A landscape with many valleys, sampled at points; each row gives a point and its height.
From any point a ball takes the steepest step (drop divided by distance) to one of its 6 nearest points. It stops when none of these is lower. Distance is the straight distance between rows; heights are no part of it.
Zura (h 403): -9, 3, 4, 4, 13, -6, -10, -17
leb (h 561): -6, 15, -5, 12, -9, 9, 7, -12
Kal (h 655): 36, 1, 5, -26, 2, -31, -11, -28
Nolaf (h 391): -17, 12, -11, 14, -10, 8, 7, 15
rodu (h 369): -7, -4, 4, 2, 1, 6, -1, -6
per (h 534): 32, -9, 12, -20, 4, -12, -11, -20
davap (h 782): 5, 26, 6, 45, -2, -8, -22, -1
subo (h 470): -9, 15, -1, 17, -7, 10, -2, -6
ganuk (h 434): -2, -15, -12, -19, -9, 7, 15, 22
lan (h 225): 8, -2, 6, -8, -1, -4, 2, -24
Fegeg (h 285): -21, 6, -12, 13, -7, 5, 13, 27
Kero (h 348): 8, -1, 12, -10, 14, -32, -9, -28
Dez (h 266): -17, -5, -5, 0, 8, 6, 1, 15
Nibil (h 603): -6, 22, -2, 13, -17, 11, 2, -13
Bez (h 547): 27, -14, 5, -20, -4, -3, 1, -19
goz (h 588): -10, 19, 0, 36, 1, 4, -10, 13
Rad (h 515): -1, 18, 4, 4, -10, 1, 3, -22
tepod (h 456): 3, -12, 0, -11, -5, 10, 6, -9
Ruf (h 535): 15, -24, -2, -22, 4, 6, 9, 23
rodur (h 154): 25, -2, 10, -19, 14, -33, -8, -26
vof (h 698): 31, -23, 8, -19, 2, 7, -2, 5
Zot (h 357): -7, -16, -2, -12, 6, 6, 8, 19
zigip (h 413): -4, 10, 5, 6, -2, -2, -6, -20
valud (h 354): -10, -15, -5, -3, 16, 3, -2, 13
dukup (h 455): 2, -23, 4, -12, 17, -2, -1, 5
Foz (h 298): -6, -6, -8, -12, -6, 10, 9, 13
geba (h 428): -16, 12, -5, 20, 3, 11, 1, 15
kugeb (h 290): -18, -1, -8, 2, 10, 2, 2, 23
Bas (h 389): 8, -16, 4, -12, 10, 1, -2, -11
gusam (h 343): -22, 14, -19, 1, -10, 10, 16, 25
Vod (h 575): 14, -21, -2, -14, -7, 3, 6, 2
Reg (h 363): -18, 8, -11, 14, 3, 6, 3, 32
fif (h 414): -8, 18, 3, 22, -3, 7, -9, -2
bovi (h 133): -5, 25, 3, 27, -7, 0, -8, -16
nevaz (h 712): 48, -6, 13, -22, -3, -13, -6, -28
sal (h 352): 4, -5, 9, -11, 6, -12, -5, -25
zitik (h 339): -20, 11, -9, 15, -3, 1, 6, 31
rin (h 548): 21, -3, 7, -15, -6, -18, -5, -32
sovis (h 445): -7, 25, 1, 24, -11, 7, -4, -9
Rivoz (h 424): 6, -24, 6, -14, 9, 1, 1, 2
Sot (h 388): 12, -14, 11, -15, 10, -10, -7, -15
Zevep (h 396): -1, -18, -3, -15, 2, 6, 7, 13
Zeza (h 702): 41, -18, 10, -18, -6, 1, 0, -12
Lozab (h 447): -12, 13, 9, 24, 6, -3, -15, -4
Sofe (h 519): -13, 21, 3, 31, -6, 6, -4, 8
kav (h 131): -17, -2, -14, -6, -3, 2, 11, 30
ref (h 308): -11, -1, -1, 2, -3, 6, 12, 0
Furu (h 402): -9, -10, 6, -1, 12, 0, -4, -2
Zuno (h 191): -16, -3, -12, -2, -3, 5, 10, 15
duno (h 373): -23, 20, -19, 10, -11, 4, 9, 41

For each start below, name the point where the ball stops.
Zot -> kav
rodu -> kav
Vod -> kav
Nolaf -> kav
Sofe -> bovi
Zeza -> lan
per -> lan
